Each row is a point on a tangle of strands that fork and nearly touch. The rows are in no order.
Points whose rows are less than 53.2 apart are linked; no others are. Some points are linked to none.
z_330: [ 16   1  10   1  -6  11  -4   7   9 -23  18  -8  -4   5  19 -13 -24  -3
   7  -1 -19   9   0  13 -10   9  15  15  10   7]
z_580: [-12  30  -8   6  -9   5  15 -14   9   9   0  -3   4   8 -21   0   1   1
 -18  -5  25  10  30 -37 -18   9  12 -27   5  14]
z_573: [  6 -19   8 -10   5 -22  15 -14  -9 -10 -14  26  -4 -22  -1  29  24   1
  10   4   7  -8   7   3  26 -24  -4   5  -5 -12]
z_565: [ -5  32 -16 -17  -9 -13   3  24  -5  17 -30 -21 -23 -12  -5   5   4  11
 -18  13  16 -10  -1 -18   0   9  32  -7  10   9]
z_417: [  1 -22  25  -8   7  -3   4 -17   6 -20  27  17   9  10  -3  19  26   2
  15  -2  15   6   2 -10  19  -7 -26   6   7  -1]
z_348: [ -6   5  -3  12  11  20   9  -9   8  20  -8  -3   0 -13  25 -29 -15 -22
  -2  -3 -10  12  10  17  12  27   9  10  -3  -8]
z_260: [-31  16   5   9  -6  18   6  12 -13  31   0  -1   5  -1   3  -6  -1 -36
 -10 -12   3  11  15  -5   1  22   4 -17  -6  21]
z_639: [ 28 -17  14  13 -19   9 -17   8  -4 -31  10  22 -11  14   0   4  12  18
  10  -1 -10   0 -13  25 -14  -6  -1   3   4   6]
z_919: [-10 -14  13   5  -2  10 -12  18  -7  11   8  -1  -2 -10  20 -12 -16 -20
   2  -4 -23   5 -13  37   0  19   8  -1  -1   2]
z_386: [  2  16   6   3   5  -6  11  -7  21 -20   8 -16   6  -2   1 -14 -26  -4
  14  15  -1  21  12 -10   5  15  12  23   4   2]
z_412: [ -7   3 -10 -12  16 -11  -6  -3   5  19 -19  -3  20  11   2 -14   6 -15
  39  12   2  17   0   8  18  22  10   0  -4 -15]
z_864: [ -7  -8   7 -10  15  -8  -2   7 -12  11  -4   0  19  25 -10  12  18  11
  -2  -6  29  -3 -10 -13  -5 -13  -3  20 -13  -2]
z_509: [ 14 -18  10 -12   3 -20  11 -11   2 -21 -23  24  -5 -11 -10  26  25   7
  -6   2   4  -8   0  -2  31 -26  -7   3  16 -14]
z_582: [ 13 -14   8   3  16  26 -14  -4 -13  -3  -9  16  -8  31  -2  -8  15  -1
 -11 -16  12  -7 -26  10  -8   3 -13  13  -9  -8]
z_53: [  5 -12  -4 -10   6 -19   9 -15  -4  16 -20  25   2 -16  -2  15  29  28
  -7   1  19 -19  18  -4   7 -40   0   1   0 -24]
z_491: [ 29 -14   4  10 -16  11   0   5  -3 -41 -14  34 -17  17 -16  13  14   2
  -3  -2  -4  -5 -15   8 -10 -28 -23  -5  17   9]
z_688: [  0  -4   5   4   9   7  -1   1 -14  37 -10  -2  22   3  13 -14  17 -20
  -2  -9  21 -11   3   8   3  13  12  -2 -12  13]
z_460: [ -3 -18  -3 -14  10   4 -22 -33  10  -1  26  15   6   6   4  -7  18  22
  23  -8   4  -7   8  10  -2 -16 -29  -5 -10 -30]
z_741: [  7   4  -9 -28  20 -27  -3 -19  11 -14 -14   8  -3  -5 -16  -1  10  31
   8   6  -3   0   2 -14  17 -30   1  10  19 -35]
z_490: [  3   8   1   2  25   3   8 -13   6  -2   3 -17   0  -1   7 -21 -20   2
 -27 -10   8  -9   6  -4 -12  17  14  22   0  -9]
z_952: [ 11  -6 -15  22 -23   1  -7   5  -2   7   5  -9 -15 -10  13  -3 -16 -11
   5   5 -19 -24  -4   7 -29  -5  15 -38  12  18]
z_655: [-37   0 -31  15   4   4  10  16  -4   6  21 -20 -24 -20  -1   1 -32 -18
 -17   4 -30  13   3 -13  -6   0 -19  -3  -8   7]
z_619: [ -3  -3  16  13 -14  16  -7  16 -16  21  21  -8   9   7  10  -3   6 -10
  -7 -13  13 -12  -1  -1 -13   7  -2  -8 -13  28]
z_287: [ -5   8  -2 -24  26 -24 -12 -13  15 -13  -5  -3   5  19 -21  -5   0  23
   0  -2   1   1  -8 -18   5 -15 -12  18  14 -33]
z_957: [  5 -11   9  -5   5   8   1  21 -19 -24  -6  10 -17  26 -10  15   8   2
 -15 -10   7  -9 -32  -6 -18 -17 -10  16  12   8]
z_564: [ 24 -13   2  -5  -8 -16   3   2  -1 -25 -16  -2   6  -3   3  18  11   6
   3   7  -4  -7  -9   8   7 -12  15   2   5   9]
z_481: [ -9  -8  -7  17   5  15  13   7  -2  12  22 -22  -6 -16  10  -7  -9 -18
 -33 -14  -1 -16   4   8 -15  18  -3  -6  -9  14]
z_204: [-10  19 -11   2  20  12   7  -7   3  22  -3 -23  -6  -9   4 -20 -18   0
 -28  -9  12  -6  11  -7 -10  18   9   7 -10  -6]
z_310: [ 17  15   1   4  11   9  16 -16  19  -8   8 -14   0  -4  11 -22 -26   0
 -19  -3  -4  -7  13  -8 -16  12  14  31  10  -5]
z_614: [  5  -8  -1 -10   4 -18   6 -12 -13  -1 -19  11   0 -26   1  27  16   8
  22  12  10  -5   9   6  34 -14  -1   3 -19 -10]
z_92: [ 33 -14   0   3 -12  -4  10 -21  -1  10 -16  13  16 -19   0  13  27  17
  -5  -1  16 -24  10   0   8 -22  -2  -8 -12   3]
z_86: [ -9  -3 -21 -11  21   2  16  24 -22  19 -16  -5   1 -14   2  -6   3 -28
  12   7  -3   7  -2   5   6  26  22   9  -9  -5]
z_366: [ -7 -22   9  16   3 -10 -21   7   4  -1  25   3  -6  16  17  -4 -22 -13
  19   0 -27  -8 -18  21 -24   3   2  -5   9  -6]
z_664: [ -6  -2   7  -5  18   1   0  10 -10   0  -4 -10   3  13   7  -5  -3 -20
   6  -5  -2   5 -16  11   7  27   9  20 -11  -3]
z_333: [  3   1  30  12 -15  19 -16   1  15  20   3   3   7  -8  14 -18 -12   3
  -6  -9  -2   4   1  36  -4  31  -1   0   8  -6]
z_401: [-32   5  13  23  -5   3   1   6  14  -2  13 -16   0  -4  16  -8 -25 -22
   5  -2 -15  22   8  10  -1  23  -4   4   5   4]
z_591: [ 43   1   8  -9  -3  -1   5 -14  18 -29  -8   4   3   6  11  -6 -10   7
  -1  -1  -9  -5   6   2   1  -2  21  16  15   4]
z_167: [ 20  -7  -4  -4  -3  18 -20 -11  -2  -7   7  12   3  16  -4   2  11  34
  26   2  10   2 -11   7   0  -7  -1   8 -11 -13]
z_459: [-20  28  -4  -2   7  -4   9  18 -16  29  -9  -9  11  13 -11   0  -6 -25
   8   6  15  12  10 -14   4  28  -1  -6 -22   6]
z_964: [ 24  -8  -2 -13   0  -6  -5 -13  -2 -15 -33  23  -8   3  -2  15   9  15
 -24  -8  -3 -16  -9  20  27 -13 -20  13 -16  -4]
z_770: [  3 -26  26   6  -4   9 -11   9 -12   2 -11  30   3  20  11  -6  29 -22
   3 -12   0   1 -22  27   3   0 -10   4   6   5]
z_544: [ 16   4   0  -6   5   8 -17  -9   3 -12   5  -5   7  17  -2  -2  -5  24
  22  -2   5   5  -9   2   0   1  10  10 -13 -11]
z_612: [-46  16  -1  16 -20  14  -5  13   4  -3   8   1 -24 -13   3  -6 -24 -17
  -2  -8 -36  33  10  -7 -14  12 -10  -1   9  -2]
z_837: [ -3 -21  29   6  -8   9 -14  11 -11   1   8  15  13  20  10   0  19 -13
   6  -8  -1   1 -22  23  -1   6  -8  12  -9  12]
z_575: [ 40 -17   3   4 -12  -8  -2 -10   4 -28 -20  14   1  -1   2  11  13  -1
  -1   3 -15 -11 -10  25  14 -14  -8  -4   4   9]
z_328: [-11  26 -17 -15  18 -22 -15   8  -2   7  -9 -25   8  13  -9  -8  -3  34
   1   9  10  -5  -7 -12 -12  -7  13   9  -4 -16]
z_88: [ 21 -19  18  13 -29  -4   4  -5  -3  -6  22  11  22 -12   7  13  26  10
  17   3   5  -9   7   1  -4 -20  -4 -11   0  19]
z_561: [ -3  25  -7 -11  -8 -16 -15   3   0  24 -32 -10  -1  -9 -12  15   9  17
 -22   8   8 -13  -1  -6  35   5   8  -9 -18   9]
z_528: [ 16   9   8   7 -33  17 -13 -10   2   2   4   5   7 -18  -4   2   8  20
  21   4  -1   5  12  -1  14   4  13 -30   0  13]
z_977: [ 35 -16  -2   1 -10   3   5 -29  -1   1  -9  25   6 -18   3   8  28  24
  14   3   7 -16  12   7   8 -15  -4  -9  -6 -14]
z_525: [ 19 -11   0  12 -12 -14  -5   1  16 -17   1  -3  -4   2  21  -7 -23 -10
  20  10 -36  -8  -8  16 -17  -8  16 -11  21   6]
z_247: [-12  -5 -16 -16  29 -12  16  20 -23  21 -19  -5   0  -8   0  -5   8 -23
 -14   2   3  -1  -4   6  10  19  20  16  -3  -7]
z_763: [ -6  -9 -25 -23  10  -7  -7 -14  -2 -13  -6  18  -3   2 -14  10  12  35
  15   2   5  -8  -4   0  -9 -46 -11  -1  -3 -31]
z_539: [  8  -8   4 -13  11   3  -1  22 -17 -12  -1  -9 -14  13  -1  14   6   8
 -18  -3  16 -16 -19  -3 -17  -1   9  17   3   4]
z_808: [  7  -1 -12 -19   7 -22   4  -2  -9  -8 -14   7   3 -12 -13  24  12  28
  26  14   9  -3   5 -11  19 -16   8   7 -11 -18]
z_869: [-42  17  -9  20 -12  16   2   5  -6 -12   4   7 -32   1  -5  -4  -6 -22
 -15 -15 -29  43  22 -21 -14  13  -8   4  -1  -4]
z_823: [ -4  -1  10  -4   3   6 -25 -26  22  23   7  -3  23   8  10 -24   5   8
  17  -1   3   8   1  21  14  17  -7  -7  -6 -14]
z_402: [ 11 -19  13   0   9  22  -6  -5 -10  10 -26  32   0  24  -2 -11  30 -15
   3 -14  10  -3 -25  12   4   0 -16   3   5  -3]
z_981: [  1   5  16  16 -13  30  -8   8   9  18  11  -4 -10 -19  16 -17 -19  -4
 -19 -19 -15   4   5  27 -10  26  -5  -6   6  -3]
z_231: [ -7  13 -11  -2   6   1 -22 -13   0  19   7 -20  23  16  -6 -11   7  16
  10  -1  13  -5   5  -6  -4  -9  -7 -19 -23   1]
z_623: [-11  24  -8 -11  19 -16  -4  16  -3  13  -5 -27  -4   8  -5  -6  -6  18
 -13   6  13  -7  -2 -15  -8  10  21  16  -5 -13]
z_800: [-17  -3  18   3   2  -3  -3   4  16   8   6  -4  20   7   9  -1   1 -18
  23   8   4  20   1  11  24  30  -3   5  -4   2]
z_950: [  6 -19   7  -8  10   7 -14 -32   7  -5  28  23  -7   0  11   1  16  29
  34   2   8   4   7   4   5 -11 -26  -1   1 -31]
z_214: [-19  28   3   9 -10  14   3  -9   6  20  13   4  12  16 -13  -5   2  -9
  -6 -15  19  16  22 -29 -11  14   4 -25  -4  12]
z_935: [-30  12  -3  14   6 -21  17  27  -6  -1  11 -25   0  -3  -4   8 -20 -15
 -12  12   4   1  10 -12 -22   3   7  -6   5  14]
z_170: [ 12  15  -7  -8  -4 -11  -9 -14   3  17 -28  -9   4 -15  -1   3   2  19
 -20   3   7 -18   2   5  34  -1   3 -14 -17   4]
z_854: [ 15  -8 -26 -18   6  -4  -3 -26  -1 -13 -17  27  -7  -7  -7   5  16  26
  15   2   1 -14   0   4   7 -41  -9  -4  -1 -29]
z_135: [ -1 -16  18  -2   1 -12   1  18 -15  10   4  -1  19  20   2   7  14   0
 -11 -12  24  -6  -6 -12  -6 -17  -6  19 -15  17]
z_6: [  1 -22  -6 -17  17  -2   0  28 -20  -7  14 -12 -24   2   7  13   1  -1
 -26  -3   4 -19 -22   7 -15  -3   3  12  -6   2]
z_433: [  5 -17  -6 -11   2  14  10 -31  -8 -12   6  49 -24  -6  -5  14  16  13
  30   0  15  -5   4  -3   4 -31 -22  -5   2 -28]
z_921: [ 18 -21  13   0  -1  -2  11 -17   0  -4   8  22  17   9 -11  13  29  18
  -1 -11  25 -10   6 -16  -5 -27 -15   7  -2  -8]
z_798: [  5  11 -19 -18  10 -12 -17 -12   3  -4  -5 -17   8   7  -6  -3  -2  33
  17   6   2  -3  -6  -9  -4 -15   8   6  -7 -15]
z_122: [-14  32   4  -2   5 -16   8  16 -10  12   4 -15  15  12 -20   8  -3   1
   9  14  20  12  14 -21  -2  16   2  -2 -17   6]
z_851: [  0  -1  23  17 -49   5 -16   5   8   3  18   3  13  -9  -1   4   0   7
  15   4 -12  -2   0   9 -16  -2   2 -33  17  23]
z_872: [ -8  -3 -32   6  -3  -7  10   9   2   6  -1 -21 -28 -30   5   1 -22 -11
 -20   8 -16 -18   0  -9 -24 -11  13 -24  11  13]
z_493: [ 21   9  -6   2 -23  16 -13 -22  -4  13   6   5  11  -9  -7   1  16  28
  17   0  12  -8  13 -13   7  -8   8 -33  -7   9]
z_301: [ 28  14   3  -2  -1   1  17 -11  15 -17  -6 -12  -1  -9  18 -17 -24  -2
 -11   5  -8  -5  14  -9  -9  -2  26  27  13   4]
z_484: [ -8  -6  20 -12  18 -14   1   6  -4 -23   0   1   8  19 -21  18  13   0
   6  -5  12   9 -19 -10  13   2 -13  17   8 -11]
z_690: [-13  13 -30   4  12  20  24   6 -10  22 -16  -2 -14 -32   5 -20 -13 -19
  -6   7 -15  24  15   0  20  15   9  11  -9  -3]
z_853: [ -2  16   4  -8  -7 -31  18  17 -10   2  -1 -10  17 -13 -14  26   8   6
  12  21  14   5  17 -20  11  -7  11  -7  -1  16]
z_280: [  7 -11  14  18 -26  -4  -5   7   0  -5  18  -6  19   0   6   6   8   1
  16   3  -3  -8   0   7 -16  -6   7 -19   5  24]
z_874: [-33  -5 -28   9   0   9   0  19  -2  20  18 -10 -12 -22   9  -9 -36 -24
  -5   3 -43  13  -5  10   4   9 -12  -4 -11  -2]
z_220: [  6 -15  11   0 -14 -13   5  16 -11  -5   7  -2  21  10   2  15  18   4
  -4  -7  18 -12  -4 -14 -14 -27   1   7  -6  24]
z_951: [-17  33  -2  -4 -11 -19  18  25  -8   0   1 -15   6   3 -21  22  -2  -1
   1  14  10  11  15 -28  -4   9  14 -13   1  19]
z_72: [ 11  -9  -1  -8  20  21 -10   3 -17  -1  -4   1 -12  21   8  -4   5   5
 -18 -14  15 -17 -23   3 -12   5   4  14 -11  -2]
z_545: [ -6 -26   6   5  10 -11  -9  11 -14 -12  22  -5  -1  23   5   9  -5 -17
  10  -4 -16 -11 -26   8 -22  -7  -5  -2   3   1]
z_673: [-35   4  -9  14  -8  20   9  17 -12  27  11  -4  -9  -9   3  -3  -4 -39
 -25 -12  -7   7  13  -8  -4  14  -6 -21  -6  20]
z_687: [-17  -9  -6 -18  17  -5  -5 -13   0  12  -5  23  14  20 -27   4  20   7
  -1 -11  20  -5 -12  -7   4 -35 -36   2  -8 -23]
z_98: [  1  -7  22  13 -16   8  -6  11 -11  30   6  -1  23   6  17 -13  12 -20
  -5 -19  12 -10  -3   9  -3   8  -1  -1 -12  24]
z_988: [ 25   1   3   0  -2  19  16 -15   3 -26  -9  36 -20   1 -31  14   6  20
   1  -5  17  -4  -5  -8   8 -30 -31  -6  19 -11]
z_117: [-25   9  -4  14   0  16  16   8  -7  21  16 -17 -14 -14   0  -4 -10 -18
 -38 -11  12  -3  15 -15 -17  16  -2 -12  -7  16]
z_374: [  9  19   0  -3  -5   1   0 -19  21 -10  14 -14   6  -4   3 -10 -17  13
  26  17   0  18  14 -13  17  13   9   6   1  -3]
z_475: [  1 -16   5  -9  15  10  -5  12 -12  -3  -2   3  -8   5  12  -9  -4 -23
  -1 -11 -18   1 -19  26  11  16   6  16  -2  -3]
z_602: [-10  -6 -11 -16  11  -1  -4 -12   1  -8   1  24  -2  13 -25  10  12  26
   9  -8  16  -5  -9 -13  -5 -44 -29   3  -1 -31]
z_426: [-18  29 -15   3 -10   4  16  -4   1  -3 -11   1 -13   6 -17   5  -3 -10
 -18  -6  11  16  26 -34 -19  13  20 -21   9  12]
z_466: [ 12 -18  -1  20  -4 -10 -14   5   9  -1  21   2 -16   4  21  -5 -31  -1
  18   9 -33 -14  -9  17 -30  -1  13 -14  12 -10]
z_288: [-41   5  10  24 -16  11  -8  12  13   1  11  -5 -11 -12  12  -8 -31 -20
   4  -1 -27  20   7   9 -14  14  -7  -9  10   0]
z_889: [-23   8   9  24  -6 -18  14   9   8  -2  21 -22  16   1  -1   6 -12 -22
   3   8   4   4  14 -11 -15   2   1 -15   7  20]
z_721: [-16   9  -6  -3  10   0   8  17  -8   9 -11  -9   9  -6  11 -10 -12 -32
  17   6  -8  17  -2  12  13  40  15  11  -8  -4]
z_456: [  4  -6   1  -2   0 -28  10  11  -2 -26 -11 -16  10  -5  -3  17   2   4
   1  14  -3  -3  -8  -4  -2 -12  20   2  11  10]
z_834: [ -9   0 -10  15  -5  35   6   7  10  20   2   3 -15 -31  19 -21 -23 -16
 -23  -4 -33  19  16  15  13  12 -10  13  -3   1]
z_276: [-10   4  -9   8  -8 -38  10   8  10 -12 -19 -17   6 -14   1  14 -15 -14
   1  21  -9  -5  -2   4  -1  -8  15 -12  14  15]
z_270: [ 29 -10   7  11 -28   0  11  -8  -5   6  -2   3  19 -15   0  15  26  11
   4   1  10 -15  10  -7   3 -17   5 -14  -5  23]
z_157: [-16   9 -22 -12  15  -5 -21 -15   5  20 -10 -17  29  15   1 -20   9  -5
  17   2   0   2   0  12   3  -1  -7 -11 -18  -7]
z_668: [  9   7  12 -12   1   6 -14 -21  28  -8  20   0   9  14  12 -17 -15  11
  26  11  -4  18   5   0  17  15  -1  23   6 -14]
z_727: [  3 -18  21  15   2   6   2  -5  17  -9  17  -8  11   8  14  -8  -3 -16
 -11 -12  -6  -5  -3  20  -9  21  -4   3   6  -1]
z_504: [-20  16 -12   7   9   8  20  13  -3   0  11 -23 -16 -20   4 -10 -35 -10
 -20   2 -10  10  10 -13  -3  12   1  26  -7   2]
z_521: [-10  -2   8  -7  18  -9  -4 -11  12  10  -3   0  20  14   6  -5   6 -11
  25   9  10  18  -2   5  27  27  -3   9 -10 -10]
z_938: [ 24 -11   6 -10   4  -2  14 -19   4 -27 -13  31 -17 -10 -18  21  17  12
   4  -2   8  -1   1  -6  21 -27 -26   0  22 -17]
z_314: [  0 -11   2 -10  15   2 -19 -36  23  10  21   2  19   9  10 -19  12  15
  18  -2   2   4  12  14  14   5 -25  -5  -1 -23]
z_641: [-22  19  15  11 -14  16  -3   1   0  20  13  -6  13   8  -5  -2  -4 -14
  -1  -9   9  14  14 -11   0  22   1 -18  -3  14]
z_748: [ -7  34 -21 -10   7 -12  -2  20   2  16 -14 -26 -24  -7  -3 -11 -11  24
 -13  14   8  -5  -1 -20 -10   8  33   8   8 -10]
z_403: [ -8   1   0  23 -11  30   0   9   5  10  28 -17 -10 -20  14 -11 -18  -6
 -25 -16 -14  -4   5  11 -19  18  -3 -14   5   9]
z_211: [-26  -6  -8   4  -8  10  -2  27  -7  16   4  -4  -5 -21  12 -10 -24 -31
   7   2 -34  14  -8  26  12  23   5   1  -1  -4]
z_320: [-10   9   2   5   7 -16  16   5   8 -27  13 -22   4  -1   6  -5 -26 -11
   1  11 -11  12   3  -5  -3   8  10  23   7   2]
z_773: [ -8  27  -7 -14 -20 -18  -5  19  -4  22 -33 -13 -10  -8  -8  15  17   2
 -19  14  16  -8   0 -13  21   3  20 -17  -2  20]
z_635: [ 48 -11   3 -10  -6  -6  -5 -17   9 -25 -22  20   1   2   5   6   5   3
 -12  -5 -17 -12  -1  24  31  -9 -14   8  -6  -6]
z_286: [-19  28  -8   9  11  10  11   0   0  18  -1 -18 -18 -10  -8 -11 -11   3
 -34  -3  22  -1  19 -21 -20  15  10  -8   2   3]
z_737: [  8 -17  25   2   3   9   7 -11   3 -20  15  28  -3  14 -19  17  16   1
   5  -6  13   2 -12 -10   9 -21 -41   2  13   1]
z_844: [-35  31 -11  10  -1  10  17   3  -8   1  -2  -1 -20  13 -14   2  -7 -17
 -18  -8   7  27  26 -30 -17  23   1  -9  -1   8]
z_35: [  0  27 -18  -8   2 -26  -2 -12   8  22 -18  -9  10 -15 -14  -5   8  25
 -10  14   8 -10  20 -12   5 -16  15 -24   2  -4]
z_966: [ -5  -1 -15 -16  24  -9 -22 -19   3   7 -18  -6  20  21   0 -25   8  -3
  14  -4  -5  -2 -11  16   4  -5  -7   1  -4 -16]
z_298: [-25  -3  -1  12  17 -19  12   9  -1 -11  15 -24   0  -5   5   2 -26 -21
 -13   7 -12  -3  -1   1 -16   7   3   8   0   1]
z_511: [ -1 -18  30  -1   1  -3  -7  -9  12 -19  27   7  11  12   3  11  16   3
  15   0   4  10  -8   8  11   6 -16   6   3  -2]
z_457: [-16   7 -19  -5  -3  13   3  29 -18   8  23 -24 -22 -12   3   3 -21 -15
  -9   1  -8  -1  -9  -9  -9  17  10  -4 -10  15]
z_696: [  4  -9  21  -9   8   0 -14 -13  21 -19  20   4   8  17   9  -6  -1  10
  16   3  -5  17  -6   5  25  20 -10  17   5 -13]
z_519: [  0  14  25   9 -43  16 -16   1  12  -3  12   6   3  -9  -4   2  -8  15
   8   0  -3  11   6   5  -4  10  13 -30  17  14]
z_698: [  4  -7   6   4 -27 -21   7  21 -15   7   9 -12  10   1   7  10   8   0
  -3  -1  11 -21   0 -15 -23 -26  10 -13   1  37]
z_465: [ -1  -4  -2   0  -4  27   1  12   8  17  12  12 -10 -26  27 -22 -31 -19
 -21  -3 -40  11  12  34  10   7   0  21   0  -2]
z_562: [ 10  27  -6  -5 -10 -19  16  -9  15  -6 -29 -14   5 -19  -3  -6 -14   8
  -7  17  -4   4  10  -9  23   3  24  10   5   8]
z_304: [ 11   8  -1   5  -8  13 -14 -17   4  16  13  -6  21   5  -6  -1   8  24
  14  -1  19  -7   9 -14  -6  -5   4 -20 -11   5]
z_183: [-25  14 -30  -3   9   7  24  21 -18  22 -15  -7 -15 -23  -7 -10 -11 -30
 -15   8  -8  23  12  -5  12  28   0   2 -17  -1]
z_293: [ 36 -11   0  -2   4 -18   6   1   5 -36 -12   1 -16   6   3   0  -3 -10
 -18  -2 -24 -18  -7   9 -13 -17   4   1  28   4]
z_871: [ 21 -14  17   5 -10  19 -17  -6   0 -17  13  29  -2  19  -4   6  15  23
  20  -1   6   6 -13  15  -3  -5 -10   8  -8  -4]
z_855: [ 36   1   7  13 -14  19  10  -4   2 -35 -10  39 -23   8 -26  10   9  13
   1  -4   9  -3 -11   3  -1 -26 -33  -5  21   6]
z_203: [-15   4 -24  14   1  27  19   6   2  18 -11   0 -11 -40  10 -20 -11 -21
 -18   1 -29  28  17   9  18   8  -1   8  -2   4]
z_532: [  7  -6   6   1   8   9 -17 -19  17  25 -18  10  19   5  16 -32  14  -3
  14  -4   5   1   0  28   4  21   8  -9   7 -15]
z_863: [ 21 -23  10  -7   0  10   6 -33  -1 -16  21  41 -15  -5   1  10  26  18
  24   1  11  -1  13  -5   6 -18 -21  -1   7 -22]
z_182: [ -3  -2   4   8 -18  -2   1  18 -17  15  19 -21   8   1   9  -1   5 -12
 -14 -12  13 -17   2 -18 -27  -7   3 -12  -5  38]
z_279: [ 22 -10 -23  -7  -3   3  -7 -25  -6   1 -17  23  -1 -11   1   7  18  27
  23   5   5 -15   3  10   6 -29  -4 -12 -20 -13]
z_458: [-13   4  -6  21 -16 -29  12  -2  12  -5  -3 -16  10 -12  -4   3 -11 -21
   5  16  -7  -5  11 -12 -13  -9   8 -28  16  19]
z_275: [ -6  14  -3 -10  16 -12   2  14  -8  -3  -1 -22   6   9  -3   1 -12   3
   1   1  10   2  -9  -9   1  19  14  20 -12  -7]
z_289: [ 22 -13   1  -3 -10   7   2  10 -11 -32 -17  23 -17  19 -15  16  15  11
  -2   1  12  -7 -26   0 -10 -22  -6   9   7   8]
z_299: [-26   2 -32  23  -2   2  15   4   2   4  14 -20 -27 -25  -2   2 -26 -11
 -24   4 -25   0  12 -21 -24 -11  -7 -17   9   6]
z_436: [ 11  -8  -4  16 -20   1  -6  10  -8 -11   9 -13  -1  -4  11   3  -5  -4
   3   6  -6 -15  -9   7 -23  -4  13 -18   5  22]
z_22: [ 34 -21  11  15 -18   1  -8   0   9 -39   1  35 -11  15  -8   8  18   6
  10   2 -15  -6  -7  23 -17 -18 -20  -7  19   5]
z_944: [-23   6 -26  -7   6  22   7  23 -18  25   6 -15 -14 -20   1  -4 -16 -22
 -19   0  -8   6  -5   0  10  27   3   0 -22   3]
z_180: [  0   1  17 -13  15 -22   3  16   0 -20 -12   1  -1  15 -21  22  13  21
  -5   3   6   2 -18 -19   5 -13   6  23  20 -16]
z_400: [ 31   2  -5 -21  15 -21   4 -28  17 -15 -24   7   1  -3  -6  -4   2  26
  -2   5  -4  -7   6  -6  16 -18  10   9  15 -15]
z_74: [-43  20 -20   6  -3  16  13  15 -15  -6   4   4 -29   4 -11   1  -8 -25
 -20 -10 -14  35  17 -26 -11  23  -7  -3  -8   1]
z_313: [ 10 -12 -33  15  -8   1   2   5   1  15   9  -9 -29 -22  12  -2 -24  -7
  -7   8 -24 -25  -3  -2 -28 -11  10 -34   9   7]
z_517: [ -1  -9  24  -8   9   3   1  -2  -5 -21  -1  13  -2  24 -26  18   7  -7
   7  -7   8   8 -27 -12  16 -12 -39   8   9  -6]
z_701: [-19 -10   3 -16  20 -16  -5   1  -2  19  -6  17  20  26 -16   6  22  16
  -3  -7  26  -5  -5 -18   1 -28 -22  14 -12 -17]
z_246: [ 44   3   6 -15   3 -12   9 -22  22 -22 -26   5   6  -1   3  -6  -2   6
 -10   4 -11  -9   9  -1  14  -4  13  17  17  -5]
z_984: [  1 -19  16   8  -1   1  -9  16 -18 -10  16  -4   8  19   6   8   7  -7
   6  -3   1  -8 -22  13 -19  -2  -2   5  -7  13]
z_368: [ 12  -7  18   7   2  13  -8 -11  21  20 -13   9  10  -1  21 -26   5  -9
  -1 -11  -1   1   1  35   6  33   9   3  13 -15]
z_758: [  3  -4  -5 -20  22   5 -21 -21  11  -6 -14   2   9  31  -3 -25  -1  -2
   4 -12 -10   3 -22  10   6  -9 -19   7   1 -22]
z_873: [  7   4   6 -21  29  -4 -13 -23   8 -10  -8   3   3  31 -14 -14  -1   8
  -4  -8   0   3 -19 -11   8  -6 -18  16   9 -23]
z_662: [ 22   2  -2  -9   0 -13  -9  -8   6   6 -32   2   1  -4   1  15   5  22
 -25   1   3 -16  -6  18  29  -7  -5  10 -21  -4]
z_383: [  4  10  -5 -13   3 -19   5   3 -10   4  -2  -4  16  -6 -15  22  12  21
  26  16  18   6  13 -18  14 -11  10  -2 -10  -1]
z_362: [ -3  22 -11   4 -16  -1  10  11  -3 -10  -6 -17  -9 -14   1   3 -18  -3
   0  11  -3   8   0 -12  -6   6  25  -9   9  19]
z_212: [ -8  -9  -9 -11   6   4  -1  32 -23  -1  22 -24 -15  -7   8   7 -13  -8
  -9  -1  -2 -11 -18   0 -13   8  10   6 -11  11]
z_697: [-22   4  17  11  -5  -3  -2  11   7  -3  16 -15  12   6   5   3 -14 -16
  17  11  -3  18  -2   7   8  24  -1   2  -4  10]

A fork is a point with three links. Follow the links from the first point to the second and name the forks in between, in order.
z_641 / z_246 -> z_117
z_493 / z_220 -> z_280
z_944 / z_328 -> z_539 z_491
z_402 / z_748 -> z_539 z_491 z_623
z_539 / z_122 -> z_491
z_122 / z_212 -> z_491 z_539
z_639 / z_748 -> z_623

Follow the links from the first point to the second, and from the first to the third. Name the last point that the two ways share.
z_798 / z_952 / z_964 -> z_623
z_279 / z_721 / z_966 -> z_280
z_525 / z_203 / z_491 -> z_539
z_490 / z_697 / z_333 -> z_117
z_988 / z_872 / z_770 -> z_491
z_135 / z_299 / z_231 -> z_280
z_919 / z_561 / z_614 -> z_623

A fork is a point with three links, a tip a point with one. Leave the first point through the second and follow the links. Name the first fork or tip that comes.
z_481 / z_403 -> z_433
z_22 / z_639 -> z_623
z_525 / z_466 -> z_539
z_532 / z_368 -> z_117
z_701 / z_687 -> z_280
